Each row is a point on a landscape with many valleys, with its height.
A ball rolls from a point to the lowest of its 2 nearest points, and stops where none of them is lower. Distance is the straight distance between rows; heights are no part of it.
k_268: [ 59 121 135 183  91 122 110 151  93 164 141 177 163 154 123  99 168 160
 110 105  87 139 102 162 125 131 185 140  59 151 185 154 112 110 184 159
 156 139 121 163 144 138 162 136 112  82  85 111 156  72 147  94 132 189]  h=408
k_34: [122 194 156 163 124  89 131 125  53 124 120  80 106 152 142 115 111 114
 121 122  95 191 175 172 111 182 115 101 123 117 172 150 129 169 113 154
 137 163  69 199 150  89 115 135 120 180 173 142 124 114 161 164 168 151]  h=580
k_728: [147  94 140 101 149 172 131 127 195 122 132 145 120  95  86 119 129 125
 137 152 132  36 110  93 146  93 114 169  91 142  97 104  99  67 129 115
  92 117 145  68 117 134 145 126 180  96 108 121 140 141 161  69 104 114]  h=596
k_988: [117 147 152 125 161 106 161 102 113 120 156  81 145  95 135 103 100 135
 132 124 145 125 181  97 115 155  96 109 182 133 122 111 123 121 124 126
 113 155  90 155 138  71  98 154 174 182 166 160 143 138 143 163 120  69]  h=247
k_485: [135 162 118 125 121 102 155 102  82  97 132  76 136 122 153 146 118 130
 138  74 154 134 145 119 126 184 126  78 164  99 134 107 135 178  96 146
 117 109 115 163 135 105 122 149 167 175 169 156 150 134 119 153 113  55]  h=338
k_320: [116 124 138 130 168 140 121 106 133 101 152 133 105 100 121 113 138 145
 143 120 129 108 125  88 120 113 107 121  93 134 122 133 116  93 125 106
  99 149 128 119 108 110 135 116 172 133 164 136 148 112 150 107  73 115]  h=249
k_785: [ 90 120 163 130 149 139 133  82 131 131 167 132 149 104 118  92 124 178
 142 114 151  88 169  93 101 145 125 120 145 169 125 101 117 109 156 125
 108 155 101 126 122  54 128 119 202 161 158 146 165 137 190 115  96  83]  h=76
k_478: [159 126 145 103 153 167 122 139 185 102 121 124  99 100  99 130 137 109
 127 166 137  48  90  96 152  81  99 135  89 113  64  97 123  56  86 111
 101 104 163  57 131 172 118 132 154  92  96  96 126 134 136  87  92 125]  h=586
k_684: [172 166 157  80 152 114 142 132 131 155 103  79 101 174 134 153  47  80
 103 140  77 120 161 200 130 173 122 104 143 118 128 144 123 187  88 173
 117  80  96 115 157 117 148 103 132 140 175 181 138 177 140 139 152 146]  h=407
k_573: [116 149  93 156 140 135 128  82 107  88 125 130 108  79 155 151 167 160
 146  90 159 184 123  91 113 106 112 113 138  93 150 151 126 169  97  86
 105 143 134 187  88 101 117 120 146 187 188  98 124 128 124 124  97  69]  h=284
k_267: [111 139 173 138 142 118 149 113 128 132 148 107 122 135 105  88 113 126
 107 128 118  65 158 115 119 147 123 139 135 157 118 120 143  90 133 137
 104 153 109 116 183 101 117 148 178 145 105 128 156 115 176 113 146 130]  h=220
k_903: [103 118 157 131 101 141 135  90 154 129 115 136 142 124 107 170 115 164
  96  85 165 138 147 127 123  97 159 144 195 154 135 141 159 180 137 138
  87 133 136 128 164 101 151 124 135 146 112 102 128 166 184 116 179 113]  h=615
k_60: [127  92  95 138 160 170 114 127 166 105 149 174  96  85 132  96 180 176
 165 145 139  99  73  70 121  79  99 137  48 108 106 128  93  53 123  78
 108 137 164 106  60 161 109 108 150 101 152 106 152  96 107  85  59 109]  h=306
k_156: [122 127 120 135  93 108 121 178 115 155 112 154 128 193 122 127 110  76
  86 161  97 166 124 194 160 116 174 154 148 145 140 139 159 156 163 143
 184 125 131 105 165 161 127 153  66  82  66 131  95 117 104 158 229 202]  h=281
k_217: [153  83 108 130 137 107 103 123 110 165 147 156 183 122 167 116 138 143
 169 143 151 167 163 117  96 145 105 111 133 129 135 114 113 111 154 121
 168 167 120 187  77 101 130 119 107 138 143 157  98 129  96 170  77 153]  h=328
k_498: [157 103  78 123 133 131 132 115 133  95 143 115 154  99 161 135 145 127
 182 135 181 158 123  79 127 116  71 107 156  92 100 105 136 110 104  89
 146 121 154 143  91 132  76 151 107 155 146 119 119 138  56 165  95  62]  h=245
k_426: [108 189 153 154 132 109 157 148 104  83 131  57  60 126 112  79  98  87
  95 160 116 134 130 139 162 144 109 139 139 123 122 119 168 108 109 146
 147 134  97 129 188 129  64 159 117 142 122  96 119  85 119 135 192 114]  h=180
k_938: [136  80  97 114 118 176 127 116 172 112 130 177 135  98 116 150 169 163
 157 112 150  80  78  88 128 106 145 127  82 134 126 115 103 111 151 118
 114  78 169  89  88 150 155 116 157 105 120 109 152 131 128  87  67  96]  h=337
k_815: [161  94 120  84 175 145  93 165 166 148 103 151 102  99 114 122 151 133
 134 168  74  77 103 131 114  86  99 162  52 144 100 127  62  69 140 100
 100 133 127  83  70 157 190  87 154  79 142 163 109 136 152  88  65 173]  h=566
k_667: [148 121 154  78 185 163 132 114 191 116 135 118  99  82 112 123 111 139
 136 152 107  45 125 105 131 102 114 155 107 138  96 112  95  89 144 109
  68 109 106  55 109 109 159 103 201 125 146 153 143 153 188  89  90 119]  h=609
k_581: [166  96 105  80 101 110 124 151 135 174 101 143 158 190 126 170 105 102
 114 111 126 108 141 181 167 154 201 118 151 146 115 131 155 180 141 159
 143  90 137  62 159 158 179 139 112  89  64 172 105 175 146 151 165 167]  h=506
k_7: [171 141 113 105 135 125 103 163 138 157  88 120 109 146 140 155 116  82
 115 182  75 167 101 173 108 105  99 147 108 124 121 152  97 134 124 146
 150 113 131 136 107 157 141  95  53  98 134 134  79 139  79 158 138 198]  h=327
k_889: [124 111 123 105 115 138  89 102 140 182  80 197 149 137 125 187 146 165
 107  96  97 144 114 164 111  78 182 148  88 164 163 173 110 182 160 127
  86 122 124 130 100 115 218  72 141 113 138 147 119 151 202  91 102 188]  h=536
k_288: [115  92 143 154 134 124  82 119  92 164 145 177 167 151 125  66 170 168
 143  97 142 114 151 113 100 130 123 118 100 155 120 116 133  73 107 108
 152 194 145 161 140 118 140 100 137 105  83 121 143 111 146 112  74 169]  h=227
k_97: [176 159 160 103 142 127  98 120 109 127 113  89 117 179 116 129 113  89
 117 104 156 130 145 138 138 156 103  75 166 111  74 128 163 156  25 134
 122 142 145 112 186 160 106 119 100 127 102 111 126 162  91 179 106 118]  h=208
k_778: [186 150 165  96 142 124  94 129 125 139 104 101 118 202 117 120  99  81
 106 130 110 100 141 167 136 143 135  97 137 139  82 130 159 140  46 140
 127 124 150  85 188 172 140 103 114  91  84 109 126 163 117 158 111 154]  h=233
k_770: [117 117 161 163 137 107 109 116  80 143 154 116 174 164 138  68 144 148
 148  87 159 129 178 105 104 158 107  99 142 148 124 110 135  90  95 101
 148 195 120 179 176  97 114 121 138 141  82 108 132 113 147 142 100 128]  h=196
k_713: [119 165 131 149 114 102 144 134  82 114 128  89 113 145 141 114 121 106
 119 111 126 129 129 150 137 170 146 110 129 118 142 135 142 150 116 148
 137 121 113 139 164 137 118 148 126 140 127 123 134 101 121 143 143 118]  h=186
k_533: [116 176 123 127 122 120 137 155 119 114 114  98  77 127 129 136 102 105
 102 141  66 126  93 176 131 143 132 127  71 124 160 151  99 141 160 136
 126  91 101 128 105 138 152 117 146 128 175 158 146  95 129 102 135 159]  h=291
k_676: [136 158 124 116 110  98 167 126 108  97 134  77 130 135 139 166  82 101
 117 101 139 126 152 144 158 193 162  86 209 100 117 104 161 203 111 158
 114 108 103 111 160 117 119 167 151 155 144 168 132 153 115 161 164  82]  h=355
k_132: [ 63 117 135 188 137 114 106 132  90 142 160 168 138 122 127  70 187 172
 135 131 105 151 122 119  90 133 128 142  64 146 164 136  90  65 166 132
 150 169 109 188 112 122 124 124 132 120 140 115 154  66 158 102 111 167]  h=192
k_880: [115 102 150 112 133 116 152 115 146 145 152 126 160 117 112 133 110 129
 137 127 156 115 167 112 127 137 126 140 200 154 125 110 131 128 152 132
 123 149 109 125 134  79 110 144 149 149 121 153 133 155 142 165 146 100]  h=274
k_993: [102  87 143 132 131  98 135  99 119 173 153 148 202 127 136 124 119 157
 147 120 160 165 197 119 109 144 126 120 193 155 141 114 126 134 150 116
 146 175 117 164 129  75 123 126 129 160 133 161 126 149 149 169 133 116]  h=236
k_424: [137 118 133 132 142 103 135 156 101 130 168 111 162 141 147  72 123 112
 158 133 143  92 164 102 158 184 121 100 152 122 108  92 146  91 126 136
 166 155 120 126 136 123  98 178 150 113  95 154 136 108 100 164 116 120]  h=111
k_13: [122 151 173 139 161 122 114 110 110 130 135  95 111 140 109  79 117 124
 126 133 111 115 147 134 112 120 102 138 116 145 123 139 129  89 108 115
 114 174  99 141 166 110 130 103 141 142 121 125 120 104 166 116 122 162]  h=266
k_822: [106 177 199 147 114 112 112  94  97 130 114  89 111 166 100 122 115 148
  91  92 138 156 161 150 107 124 123 131 160 151 129 164 176 161  75 114
 104 163 115 163 215  99 123  95 101 165 108  77 130 148 174 147 172 138]  h=601
k_253: [133 151 140 125  81 120 151 163 139 136 113 100 103 195 118 148  70  97
  69 120  95 116 123 213 158 136 184 150 134 148 148 148 180 192 143 165
 134  88 116  69 191 147 137 146 112 109  91 140 134 144 168 106 228 186]  h=242
k_868: [101  94 116 138 105 147 134 115 140 150 134 168 154 102 123 154 144 163
 138 117 139 146 119 120 112 109 157 150 112 148 178 137 112 128 191 139
 126 110 134 151  89 108 157 125 135 127 140 128 140 115 143  97 124 120]  h=554
k_920: [113 149 119 138 150 142 159  98 140  81 134  99  91  64 134 147 115 128
 142 168 136 168 129  87 119  81  76 149 142 115 128 149 124 133 124  99
  98 136 110 150 102  99  74 125 127 183 199 117 119 132 121 126 143  91]  h=380
k_394: [185 142 153  61 181 138 142 119 191 124 114  82 101 105 128 164  68  81
 134 161  90  58 131 125 137 136  83 131 154 116 101 123 117 137 109 137
 101  81 112  63 133 127 131 110 156 136 153 168 129 185 134 140 111 106]  h=357
k_857: [120 150 133 154 166 146 112 111 121  89 135 130  89  99 138 102 165 144
 154 140 143 158 111  78 112  72  68 143  95 111 118 155 118  95  83  65
 106 166 125 159 104 137 102 106 125 147 150  86 115 102 112 118  93 126]  h=99
k_369: [127  69 161 142 131 125  79 124 102 201 137 178 199 170 122  82 153 158
 137  94 128 118 169 139  88 139 142 118  99 176 122 118 119  98 137 124
 148 186 122 151 132  88 180  94 140  83  88 161 140 141 185 118  68 193]  h=252
k_781: [132 137  85 137  87 116 133 166 107 123 109 150 128 164 150 147 122  91
 121 171 128 183 105 160 161 112 166 135 160 121 135 144 153 163 147 137
 192 107 143 111 119 174 128 147  52  89  89 130  70 116  55 166 203 166]  h=285
k_251: [113 126 131 141 138 120 129  78 110 114 154 126 163  98 136 123 153 191
 158  86 182 143 171  93  97 149 115  94 170 123 132 116 130 159 114  92
  97 163 136 166 117  74 113 126 180 190 178 127 148 138 159 135  88  55]  h=240
k_984: [116 139 107 134 113 120 149 120 125 139 128 138 129  88 138 154 122 139
 137 141  98 175 134 142 109 116 139 149 127 126 174 146 101 142 184 147
 131 120 118 174  85  99 142 129 124 151 174 159 112 107 132 129 151 154]  h=564
k_323: [168  75  83 108 112 150 114 113 173 126 128 153 160 119 136 161 150 138
 166 117 188 144 103  80 136  84 100 128 173 108 104 120 139 139  98  98
 133 106 175 117 104 156  97 121  85 133 102 107 105 158  67 151 103  93]  h=278
k_378: [202 141 140  77 132 123 106 140 141 161  90 100 122 201 124 154  85  59
  97 148  86 125 149 189 138 144 134 114 133 137  86 143 138 164  84 158
 140 104 139  86 165 172 150  95  90  91 111 158 112 183 105 174 136 167]  h=256
k_447: [173  96 126  77 132 128 143 155 158 159 116 118 141 161 114 148  93  82
 109 154 106  69 143 159 162 156 154 137 146 141 104 116 130 136 138 157
 139  94 128  51 152 156 148 148 134  87  80 165 115 165 123 142 152 144]  h=497
k_372: [132 171 114 148 111 112 152 120  93 128 105 104 119 122 150 163 100 114
 121 130 107 205 148 170 114 154 123 107 130 106 178 159 114 185 137 145
 132 127 100 190 109 100 135 128 126 176 190 144 109 122 138 143 155 140]  h=573
k_440: [117  84 119 109 120 156 109 106 166 156 108 182 145 116 117 153 150 168
 131 111 113 130 102 128 112  88 161 155  92 148 152 138  89 144 171 125
 107 106 133 111  82 120 195  95 140 124 133 144 124 150 170  85  99 139]  h=546
k_479: [171 137 144 100 166 157  94 147 164 119  98 122  80 107 107 133 139 112
 118 152  83  62  80 135 132  86 102 144  57 115  86 133  83  70  88 114
  96 112 159  66 113 175 158 104 144  78 129 116 122 130 140  91  68 157]  h=576
k_665: [ 77 124 164 136  85 157 161 107 183 114 112 140 120 104  91 167 106 145
  83 118 162 123 114 119 127  75 174 181 168 152 145 144 162 145 168 136
  87 105 125 114 168 111 125 128 124 141 116  83 138 157 192  76 223 122]  h=624
k_826: [158 120 139 110 127 112 113 147 123 149 115 119 143 159 134 125 118  88
 129 158 100 144 140 146 121 115 114 131 130 131 116 128 130 111 116 135
 150 145 134 133 142 144 125 112  88  98 111 138  96 135  90 166 125 182]  h=346
k_780: [102 110  98 148 133 153 134  86 132 105 168 156 145  87 143 125 160 193
 164  93 191 136 139  59 106 140 124 105 144 118 136 110 132 134 145  97
 110 125 148 166  95 102 102 130 172 158 169 107 163 119 118 101  76  28]  h=273
k_147: [135 126  65 143  69 118 138 166 116 123 110 173 152 150 164 175 137 123
 153 131 144 184  78 128 162 128 170 119 133  86 152 125 144 179 150 146
 181  90 160 130  83 180 135 147  63 111 103 119 104 114  59 156 155 138]  h=264
k_911: [180 126 122  91  81 141 108 124 126 145  68 146 142 168 143 215 112 123
 118  82 131 133  93 184 138 131 181  99 131 109 125 144 145 219  93 143
 112  61 160  92 115 161 214  83 100 127 105 145 111 187 148 123 106 152]  h=520
k_994: [105 100 157 128 129  85 124 107 100 170 179 137 209 157 128  96 124 150
 152  98 193 138 203 106 134 169 138  88 218 159 115  89 152 133 123 118
 165 192 121 138 163  92  94 156 140 141  85 152 130 157 138 191 140  83]  h=198
k_608: [103 127 131 168  93 118 124 167  92 152 126 152 145 176 110 102 160 132
  84 109  89 106  86 191 143 140 181 127  66 152 145 126 125 108 138 154
 155 122 142 117 166 174 170 157 100  69  63  98 141  76 140  90 137 201]  h=398
k_875: [ 72 119 109 182 137 145 113 131 108 123 151 189 123  98 139 103 195 198
 143 118 106 160  93 100 101 100 138 130  56 121 174 143  98  99 174  95
 126 148 117 178  70 125 134 122 136 120 168 107 149  72 130  89  90 126]  h=235
k_79: [101 128  87 161 111 130 128  87 111 119 130 177 130  86 157 159 168 185
 152  98 159 182 106  91 104 121 140 123 117 112 183 156 116 169 152 101
 119 125 152 174  72 111 131 122 142 171 186  94 148 104 131 111 110  95]  h=314
k_872: [135  99  95  89 105 111 133 131 132 145 124 152 173 142 145 171 111 119
 150 115 162 131 150 121 152 156 177 107 202 120 125 103 144 180 142 147
 150  92 144  92 109 129 145 152 124 130 102 162 105 171 104 173 156  94]  h=389
k_764: [118 133 100 133 121 150 124 153 144 106 118 134  94 103 141 148 149 112
 129 157 106 159  61 127 119  82 113 153  77 108 142 147 100 111 156 121
 131  99 128 140  78 155 132 125  94 123 151 104 115 101  98 106 124 161]  h=339
k_688: [151 106 103 101  62 122 130 124 131 159  94 161 161 158 137 203 113 135
 119  73 149 135 111 174 151 137 210 108 155 121 141 137 155 208 140 151
 131  80 156 102 128 152 184 135 106 115  90 148 111 173 137 134 157 132]  h=513
k_46: [104  77  71 161 138 152 103 126 141 114 162 216 126  95 143 111 193 200
 162 132 137 141  79  73  95  93 110 137  45 116 148 134 103  83 158  86
 139 143 164 160  56 145 119 119 121 102 153 103 148  93  93  85  68 114]  h=271
k_925: [110  73  73 131  99 171 146 151 162 122 134 189 145 110 105 154 166 154
 141 122 131  73  68 111 148 134 174 138  63 131 138 104 105  92 188 152
 137  67 184  85  83 161 156 149 139  77  91 117 159 104 121  75  94  98]  h=358
k_126: [136 165 124 141 110 151 132 140 140  82  98 102  63 114 126 150 102  94
 119 151 101 148  80 145 135  81 103 140 103  99 124 157 134 139 114 120
 107  92 135 118 121 151 110 111 104 143 157 103 114 128 105 115 148 140]  h=365
k_512: [114 181 177 156 163  91 116 120  75 144 129  72 116 154 138  74 125 120
 115 146  99 183 194 149  99 168  92 116 129 134 139 148 120 115 106 128
 143 195  66 201 182  88 101 122 121 169 147 140 111 104 165 167 166 161]  h=587
k_792: [120 109 112 128 103 153 164 165 163 106 136 132 119 123 104 120 117  98
 108 153 141  72  83 107 190 122 155 148 125 122 109  95 146 108 127 150
 135  87 165  57 147 177 111 183 136  90  71 105 134 120 100 101 159 106]  h=470
k_879: [100  86  92 139 107 146 120 170 135 140 147 199 153 131 104 109 186 159
 131 115  98  71  66 141 152 150 178 142  46 146 146  99  95  76 172 156
 153 105 166 111  95 173 171 161 121  56  69 111 173  84 121  72 107 154]  h=373
k_443: [112 164 194 151 144 113  94  96  69 154 115 102 139 161 119  86 142 146
 131 108 125 182 203 149  91 131 110 124 142 140 139 157 144 132  81 109
 123 202  99 195 193  85 118  93 106 170 124  99 112 121 173 164 144 150]  h=594
k_809: [103 165 123 145 132 114 161 101 133  86 113 106 103  83 138 156 108 138
 125 141 139 197 144 114 114 116  91 133 174 100 146 154 139 169 108 112
 106 147 101 186 122  85  88 143 124 205 210 112 107 138 149 143 180  91]  h=347
k_289: [130 184 149 119 162 123 148 134 129 109 127  66  78 124 130 110  78  91
 107 144  85 104 123 149 124 155 106 124 112 113 129 132 122 126 124 149
 108 114  82 125 137 115 122 114 155 143 176 156 149 113 142 123 135 142]  h=303
k_170: [103 136 143 158 135 145 119  99 133 103 113 154  98 104 127 144 158 164
 130 126 136 177 124  88 102  48 119 155 122 120 144 169 126 138 127  82
  91 159 136 144 105 118 124  98 138 157 169  94 123 116 148 102 129 142]  h=190
k_457: [121 114  90 152 128 124 113 107 104 139 142 160 166 114 168 134 158 162
 161 118 154 177 141  96  95 129 113 107 118 115 161 134 108 123 135 110
 142 155 123 182  84 100 113 125 123 152 159 126 126 107 108 124  78 123]  h=310
k_806: [101 117  93 148 128 120 164 138 102 123 170 126 174 106 149  95 135 117
 148 151 147 135 153  89 140 163 137 122 153 123 140  99 132 102 177 143
 172 133 120 145 102 118  82 183 136 133 116 145 140 105  81 151 134  77]  h=166
k_897: [101 143 174 130 159 124 127  74 130 118 145 110 134  87 119 122 120 169
 130 102 153 134 173  96 101 117 101 138 184 147 132 126 118 141 119  96
  80 172  99 151 146  64 116 121 186 190 174 130 139 151 184 135 135  83]  h=181
k_610: [148 124  85 106 110 109 114 196 116 163 106 138 116 165 141 151 111  79
 118 196  81 173 108 179 143 127 136 146 115 130 136 140 116 139 170 154
 189 110 121 108 100 173 134 140  59  84 118 164  69 129  57 166 180 200]  h=307
k_555: [ 88 121 174 144 141 130 132  90 108 140 173 125 157 121 113  68 123 160
 117  95 135  74 166 112 111 180 145 112 128 181 134 102 137  89 152 144
 120 168 100 143 170  75 123 143 204 133 110 135 181 100 200  92 107  92]  h=158
k_153: [ 95 128 153 147 130 117 149 132 128 109 164 118 145 123 108  70 133 116
 130 151 169 104 157  85 167 130 119 143 177 138  92  96 183  85 105 111
 160 179 148 106 188 138  61 180 113 114  54  96 122 108 116 152 170 100]  h=179
k_656: [162  85 148  95 148 118 113 140 166 171 131 148 155 144 105 106 116 107
 110 169 134 105 163 129 137  98  97 158 159 157  98 115 132  86 128 122
 155 154 128  89 153 135 114 136  98  95  73 129  87 144 110 156 136 176]  h=366
k_326: [ 76 140 139 171 149 114 107 139  71 148 156 151 132 115 130  82 173 152
 132 109  67 114 124 139  96 160 157 120  57 146 177 127  85  90 180 143
 131 163  87 168 112 106 164 126 173 104 161 156 167  68 168  90  92 163]  h=228
k_737: [155  61  73 127 146 120  87 148 137 160 153 172 168 107 163 100 163 151
 186 160 165 151 138  89  92 123  78 135 116 127 113  96  90  66 146  95
 165 173 124 174  53 109 121 101 107 115 143 148 118 120  75 145  66 147]  h=343
k_388: [161 126 131  98 116 144 149 162 178 121 109 109  97 134 106 149 100  84
  92 174 104  74  92 141 160 103 129 156 123 123 101 120 135 114 131 140
 117  77 144  57 143 169 131 137 121  98  98 123 116 153 118 112 164 142]  h=484
k_416: [128 116  88 134 140 153  98 156 151 104 128 151  89  83 134 130 182 141
 147 163 108 131  48 104 126  62  91 155  42 104 121 138  90  74 132  90
 110 115 147 116  63 169 131 112 108  85 156 101 127  91  89  92  79 147]  h=340
k_321: [167  69 132  96 123 115  85 137 133 220 111 171 200 177 128 125 150 134
 144 105 109 107 168 161 106 135 155 119 101 157 137 119  95 111 161 138
 148 147 124 127 111 112 199  94 120  81  89 174 120 155 152 137  77 197]  h=275
k_893: [149 187 149 135 119 131 134 127 146  84 101  91  74 135 121 162  86  85
 103 144 113 157  97 174 128 110 110 128 150 116 111 151 149 173  57 136
 114  95 135 122 156 142  94  91  83 144 146  99  97 153  98 136 176 128]  h=386
k_691: [146 112 128  88 144 135 156 131 176 134 133 106 132  99 117 150  89 102
 131 156 130  79 137 120 141 123 100 152 166 133 116 109 123 110 145 141
 119 100 113  83 121 123 128 137 149 137 131 163 126 155 132 141 138 108]  h=319
k_158: [136 124  77 122 132 118 141 152 104 113 148 113 151 123 165 119 136  97
 170 154 157 148 133  82 151 165 106 100 157  93 113 100 133 122 132 132
 179 131 142 129  87 141  85 179 103 128 116 148 102 116  38 165 119  90]  h=209
k_310: [181 139 139  62 159 120 152 145 172 142 100  69 110 143 123 170  40  80
 100 131  91  58 141 172 154 171 128 124 156 114 115 120 129 177 117 160
 100  59 110  52 143 141 157 116 150 131 143 182 147 200 149 133 161 121]  h=388
k_439: [134 121 121 115  97 122 154 113 137 100 117 108 142 114 133 185 108 126
 136  99 169 125 132 110 149 137 152 107 214 104 108  99 159 193 112 136
 113  82 144 105 123 135 126 154 129 152 125 141 127 173 106 160 138  65]  h=372
k_919: [140  76 115  99 143 117 110 172 139 177 131 152 157 128 118  99 139 123
 133 161 107  91 130 148 139 135 140 142 106 145 123  96  97  70 165 146
 148 135 126 115 100 136 157 130 127  89  98 164 116 119 107 132 104 177]  h=312
k_682: [ 94 115 105 162 112 121 119 176 115 138 138 163 126 125 101  96 189 144
 101 130  74  93  64 177 137 130 156 147  54 140 152 129  85  62 154 156
 142 119 138 119 119 186 172 148  97  48  89 103 149  72 134  76 121 194]  h=387
k_221: [ 84 145 118 162 130 146 162 112 153  81 151 117  95  68 128 117 141 142
 133 152 166 148 121  65 131  71 100 163 152 116 121 141 137 102 136  97
 115 130 127 164 117 117  52 142 125 177 150  76 135  98 101 112 157  63]  h=411
k_505: [110  91  76 128 122 169 148 109 164 106 151 164 132  73 133 144 152 182
 177 113 167 107 104  70 118 137 131 129 102 130 139 116 102 108 188 125
 122  88 157 118  66 115 114 140 172 133 167 127 159 114 119  91  84  54]  h=308
k_887: [135 124  88 139 108 154 133 117 155 100 127 137 116  96 138 161 146 122
 148 147 162 153  87  89 129  73 113 144 132 107 132 135 127 131 123 116
 128 105 161 129 103 159  98 122  96 135 126  94 119 116  78 124 123 110]  h=309
k_492: [125 129 172 129 110 109 111  93 109 149 115 121 160 167 112 132 126 148
 110  78 161 147 162 147 117 129 145 116 178 154 144 141 155 169 102 128
 116 154 130 150 183 106 144 112 118 150 111 110 134 162 179 147 143 134]  h=608
k_468: [172 116 133  88 113 142  87 103 145 164  59 155 138 158 119 199 115 135
 114  83 105 133 128 186 108 101 170 134 119 134 134 167 121 212 114 130
  91  95 145 119 112 132 217  69 127 132 128 140 114 181 174 119 103 170]  h=527
k_306: [133 132  72 127  95 119 151 140 109  99 117 132 133 115 156 166 135 108
 144 136 164 175 111 103 153 140 153 102 164  84 137 120 154 179 131 138
 158  98 146 140 104 157 100 160  98 128 143 118 102 126  57 160 146  89]  h=241
k_787: [146 169 142 108 182 112 162 154 130 110 136  59  82 127 128 101  70  61
 116 194  78 116 147 143 140 170  87 128 135 112 104 122 122 113 122 164
 128 120  82 117 157 125  88 154 130 132 156 170 132 125  94 154 153 129]  h=270
k_480: [161 204 152 131 123 115  99 116  84  93 109  73  94 180 131 126 121 109
 116  74 146 162 133 161 127 171 105  64 148 107  92 128 166 179  11 148
 120 129 132 142 180 138 103 103  85 156 119  92 120 148  99 171 121  87]  h=183
k_28: [122 136 135 132 174 161 119  92 139  78 155 111  98  92 120 103 142 155
 156 122 164 116 124  55 121  85  78 132 123 115  96 129 137  90  88  70
  89 163 138 119 130 116  97 114 178 161 155 101 143 120 145  94  81  70]  h=191
k_698: [ 93 150 140 156 131 110 164 137 107  98 156  97 116 104 123  75 128 107
 119 156 145 133 150  93 155 136 101 147 161 125 120 109 166  99 138 127
 155 157 115 153 167 128  51 170 114 150  93 100 114  88 104 144 183  91]  h=127
k_695: [143 190 160 128 149 132 158 152 148  79 123  55  61 125 107 103  82  66
 104 184  98 101 110 141 152 135  78 144 121 106 100 129 144  89 105 141
 127 110 113  95 167 143  67 143 127 131 138 106 130 110 104 125 172 119]  h=226
k_397: [ 92 160 149 147 119 105 136 147  90 133 135 108 107 143 129 102 129 117
  96 123  63 119 106 169 121 161 156 132  69 138 164 140 107 111 169 155
 125 131  90 153 136 120 156 140 158 112 145 149 156  71 160 110 127 178]  h=263
k_411: [135 140 152 127  89 120 135 180 132 163 108 128 106 200 102 130  93  92
  59 146  79 132 128 206 152 118 166 171 117 156 136 158 146 149 154 160
 152 110 123 100 190 163 146 134  78  76  75 126 122 119 141 119 215 225]  h=262
k_120: [134  76 129  95 178 154  83 117 150 151 115 174 137 114 121 132 157 156
 142 131  98  99 120 118 104  94 128 147  76 153 126 129  87 105 147  92
  93 138 129  99  68 117 197  80 170 102 143 168 126 147 164 103  61 154]  h=556
k_45: [118 116 151 135 148 100 123 120  95 146 168 113 176 153 123  60 128 123
 140 109 177 107 183  98 129 173 123  97 172 150 105  87 171  86  92 119
 154 182 120 129 181 116  98 152 153 127  78 140 143 129 131 174 118 103]  h=159
k_669: [117 175 143 157 101 109 129 113  86 101 120  88 111 150 123 131 128 125
 119  87 159 151 137 138 140 157 135 100 162  91 129 129 165 181  74 135
 131 143 135 160 177 130 114 125  99 155 111  98 127 134 121 159 139  98]  h=155
k_661: [122  87 110 134 142 143 109 114 118 139 143 169 146 118 146 115 158 167
 165 102 130 121 125 107  97 143 122 108  86 128 140 129  94 107 144 107
 127 146 138 144  78 105 155 110 160 126 158 144 155 110 131 110  46 125]  h=286
k_837: [195 170 154  83 122 138 106 161 137 141  77 118  73 208 138 159  77  76
  77 134  71 137 129 235 127 152 129 115 108 144  97 159 133 186  56 155
 134  80 137  86 159 165 143  73  63 102 135 137 121 172  94 133 164 177]  h=276
k_137: [117 170 147 138  76 100 158 152  93 112 132  90  98 181 130 129  81  92
  84 113 105 130 125 184 155 172 178 115 157 121 145 137 177 182 128 166
 142 106 110 114 183 146 123 165 120 132 117 139 138 126 130 132 202 138]  h=215
k_235: [110 144 104 160 107 119 159  95 115  90 117 124 133  78 149 173 149 167
 129  86 186 199 141 103 120 136 110 107 193  85 144 143 152 193 107 108
 113 140 131 214 110  99  95 150 116 208 199  72 114 141 134 145 163  51]  h=316
k_8: [157  54  94  95 126  98  91 171 138 203 113 178 182 168 138 125 151 117
 155 144 113 117 145 144 125 137 130 144 109 147 121 111  86  90 161 141
 175 150 141 130  87 135 176 115  90  61  82 177  96 142  92 150  88 199]  h=294
k_794: [116 180 110 154 131 117 149  97  74  76 142  88 111  88 162 125 150 155
 143  79 150 164 131  97 117 181 117  81 137  84 157 125 127 170 124 125
 109 132 109 185 111  92 111 147 164 199 204 123 147 105 140 131 113  51]  h=317
k_136: [113 151 128 138 102 168 162 145 172  70 118 103  80 102 102 134 121  98
  97 151 148 101  80 105 167  79 128 158 119 110  99 114 156  92 120 125
 117  79 169  76 161 170  75 157 114 103  90  66 126 110 103  84 172 105]  h=456
k_672: [108 144 142 147 123 163 174 114 191  74 135  93  91  71 105 117 126 112
 126 143 173 105  95  78 161  67  97 165 143 112  92 133 147  92 124 111
 105 105 151 110 156 144  60 152 133 142 114  55 140 116 119  93 160  74]  h=438

For each start below, name the point where the ball stops.
k_656 | k_424
k_310 | k_424
k_8 | k_424
k_889 | k_573
k_792 | k_573

Call two points neighbours if one is among the 2 nearest of the other. Go from one point of each pair to the other, from neighbour to neighbour, staying as low as possible. Name the highest point that can't be avoided.
k_132, k_424 | k_289
k_424, k_785 | k_880
k_424, k_698 | k_153
k_669, k_897 | k_781
